Each row is a point on a landscape with many valleys, with its height.
From any point a ball rolls to the lowest of the 4 points nearest to it. It stops when none of these is lower. Distance is the straight distance between rows; heights are no part of it.
K_599: [  9.1  15.7  23.3 -10.1 -26.0 -28.1  14.9 -23.8 -23.2]  height 162
K_31: [ 13.0  17.9  34.1  -0.5 -14.3  -1.4  10.1 -16.5 -14.2]  height 217
K_524: [ -6.8   6.5 -52.4  -7.2 -22.0  37.0   5.1  26.2  20.2]  height 545
K_587: [  7.3  23.9  19.3  -7.6   4.8 -47.4   9.9 -26.7 -12.4]  height 372
K_352: [-13.4 -16.7 -18.8   3.3  64.0 -25.6 -19.5  17.5  37.7]  height 134
K_819: [ 24.6 -30.7  35.6  29.7 -22.0  49.5   0.7 -19.8 -37.1]  height 426
K_834: [  7.5  -8.0   9.5  -8.5 -51.8  -6.8   8.6 -25.9 -51.1]  height 225
K_670: [ -3.9 -20.3 -24.1   8.1 -24.7  77.6  -3.2  32.1   5.3]  height 608
K_886: [-21.7  14.6 -23.8 -17.1  -4.5 -87.1  -9.1 -15.9 -24.6]  height 396
K_943: [ 16.3   8.0  39.2   0.1 -21.5   6.6  13.2 -14.9 -20.8]  height 266
K_98: [-14.6  19.7  -3.1   4.4  40.5  -8.2  -7.4  16.8  35.2]  height 211
K_284: [  0.6  10.3   7.7  -8.4  22.1 -80.4  -0.6 -32.4 -11.1]  height 310
K_183: [-14.7   6.0  -3.7   3.7  56.4 -24.6 -14.1  15.8  34.5]  height 168
K_219: [-6.4 12.7 11.4  4.9  0.0 36.9  1.6 25.9 20.9]  height 910
K_644: [-20.2  10.0 -29.2   0.0  32.4  -4.4  -6.3  28.6  37.8]  height 234
K_173: [ 18.4   1.8  39.2   0.0 -22.3  21.6   9.4 -16.1 -19.9]  height 316
K_389: [ 15.3 -35.9  31.1  29.5 -11.5  68.0  -5.1  -3.0 -26.9]  height 454
K_738: [-12.1   6.6 -15.0   3.5 -13.0  54.0  -1.6  31.7  18.9]  height 748
K_369: [  4.7 -14.3  23.8  -3.3  57.8 -70.5 -15.1 -19.5  14.2]  height 614
K_714: [-12.6 -16.3   4.5  -0.6  67.3 -40.7 -22.2  11.8  31.3]  height 249
K_58: [ -2.6   9.5   6.9 -15.1 -47.1 -27.3   8.5 -19.5 -40.8]  height 163
K_402: [-22.7 -32.3 -23.3  -6.7  65.4 -37.2 -27.0  20.6  38.2]  height 243
K_44: [ 1.8 22.1 30.1 -0.3 11.8  3.3  1.7  3.6 13.3]  height 129
K_585: [ 18.8  -7.6 -64.8  -7.0 -45.0  44.9  20.7   2.5  10.7]  height 597
K_309: [  7.9   3.5  35.8   3.8 -12.2  38.9   3.5   9.4  -2.1]  height 445
K_461: [ 12.6   5.8  23.9  -8.2 -40.1  -5.5  15.8 -24.2 -34.8]  height 192
K_856: [ 7.7 13.2 37.7  0.0 -2.5 30.3  6.3  5.7  7.3]  height 123
K_152: [ 2.6 -6.9 19.6 10.2 -9.1 61.7 -3.1 19.1  1.1]  height 524
K_534: [-38.6  18.8 -24.1 -22.1 -27.2 -62.7  -4.5  -3.0 -33.7]  height 477
K_764: [  4.4  15.1  19.9  -1.6  28.9 -61.2   1.3 -26.4   2.1]  height 453
K_727: [  7.3  23.7  32.8  -3.4  21.3 -27.1   9.5 -14.8   7.4]  height 554
K_135: [  5.9   6.4 -71.8  -9.0 -12.5   2.0   8.1  10.1  30.4]  height 544
K_410: [ -0.9 -16.9   1.7  10.5 -12.2  71.6  -0.6  27.2   4.6]  height 536
K_416: [-13.8  16.3 -38.9  -3.5  -4.8  28.4   1.9  31.1  29.7]  height 588
K_542: [-19.5 -33.9  -9.2  -2.9  71.7 -37.3 -28.9  16.9  36.4]  height 92
K_630: [  5.7  14.9  24.5   4.2  44.8 -35.7  -3.6  -5.9  16.2]  height 649
K_341: [ 29.9 -39.3  29.8  40.3 -17.6  45.0   1.1 -25.7 -45.2]  height 473
K_406: [-21.1 -16.3 -42.3  -4.0  53.7 -24.6 -19.6  24.9  38.3]  height 172
K_995: [  2.1  24.7  32.2   0.0  15.6 -15.3   6.5  -7.1   9.1]  height 435
K_539: [-8.4 21.9  9.5  3.1 15.2 18.5 -0.1 21.6 23.0]  height 682
K_80: [-11.3   9.7 -57.3  -6.4   2.9   5.3  -0.1  23.8  31.6]  height 425
K_45: [  7.8 -17.9  30.7  13.7 -10.5  67.3  -1.7  10.2  -9.4]  height 471
K_896: [ -3.7  19.4   4.1 -19.3 -27.6 -50.3   6.2 -25.8 -27.2]  height 119
K_860: [ 22.2   1.1 -68.4 -10.9 -30.8  29.9  18.6   1.2  20.8]  height 590
K_627: [-26.7  17.3 -12.8 -20.3 -37.1 -47.0  -1.5  -9.9 -34.5]  height 283
K_271: [ 21.4 -13.2  41.8  12.6 -22.4  43.7   5.3 -13.1 -24.6]  height 390
K_645: [ -3.4  18.8  -3.5 -13.4  -8.1 -69.1   6.0 -25.5 -21.4]  height 205
K_182: [ 17.1 -28.2  19.4  11.7 -45.8  20.5   3.9 -30.0 -57.6]  height 71
K_126: [ 26.8 -39.9  17.8  31.3 -34.3  31.6   0.8 -36.9 -60.9]  height 461
K_919: [-13.8 -12.0 -64.0  -8.3  34.9 -24.2 -10.7  19.2  42.7]  height 218
K_705: [ -5.9  -9.2 -46.3  -2.9 -31.0  55.5   6.3  29.0  14.5]  height 571

For each start below, name the point where the ball stops.
K_764 | K_896
K_670 | K_856
K_389 | K_896
K_416 | K_542
K_585 | K_542
K_886 | K_896
K_860 | K_542
K_524 | K_542
K_410 | K_856
K_587 | K_896
K_995 | K_856

Call two points neighbours if one is among the 4 nearest of the other. Go from one point of each pair to the other, from neighbour to neighbour, staying as low as possible. Name the highest point that can't be avoided.
K_856 and K_896 | K_173
K_896 and K_182 | K_834
K_896 and K_542 | K_670
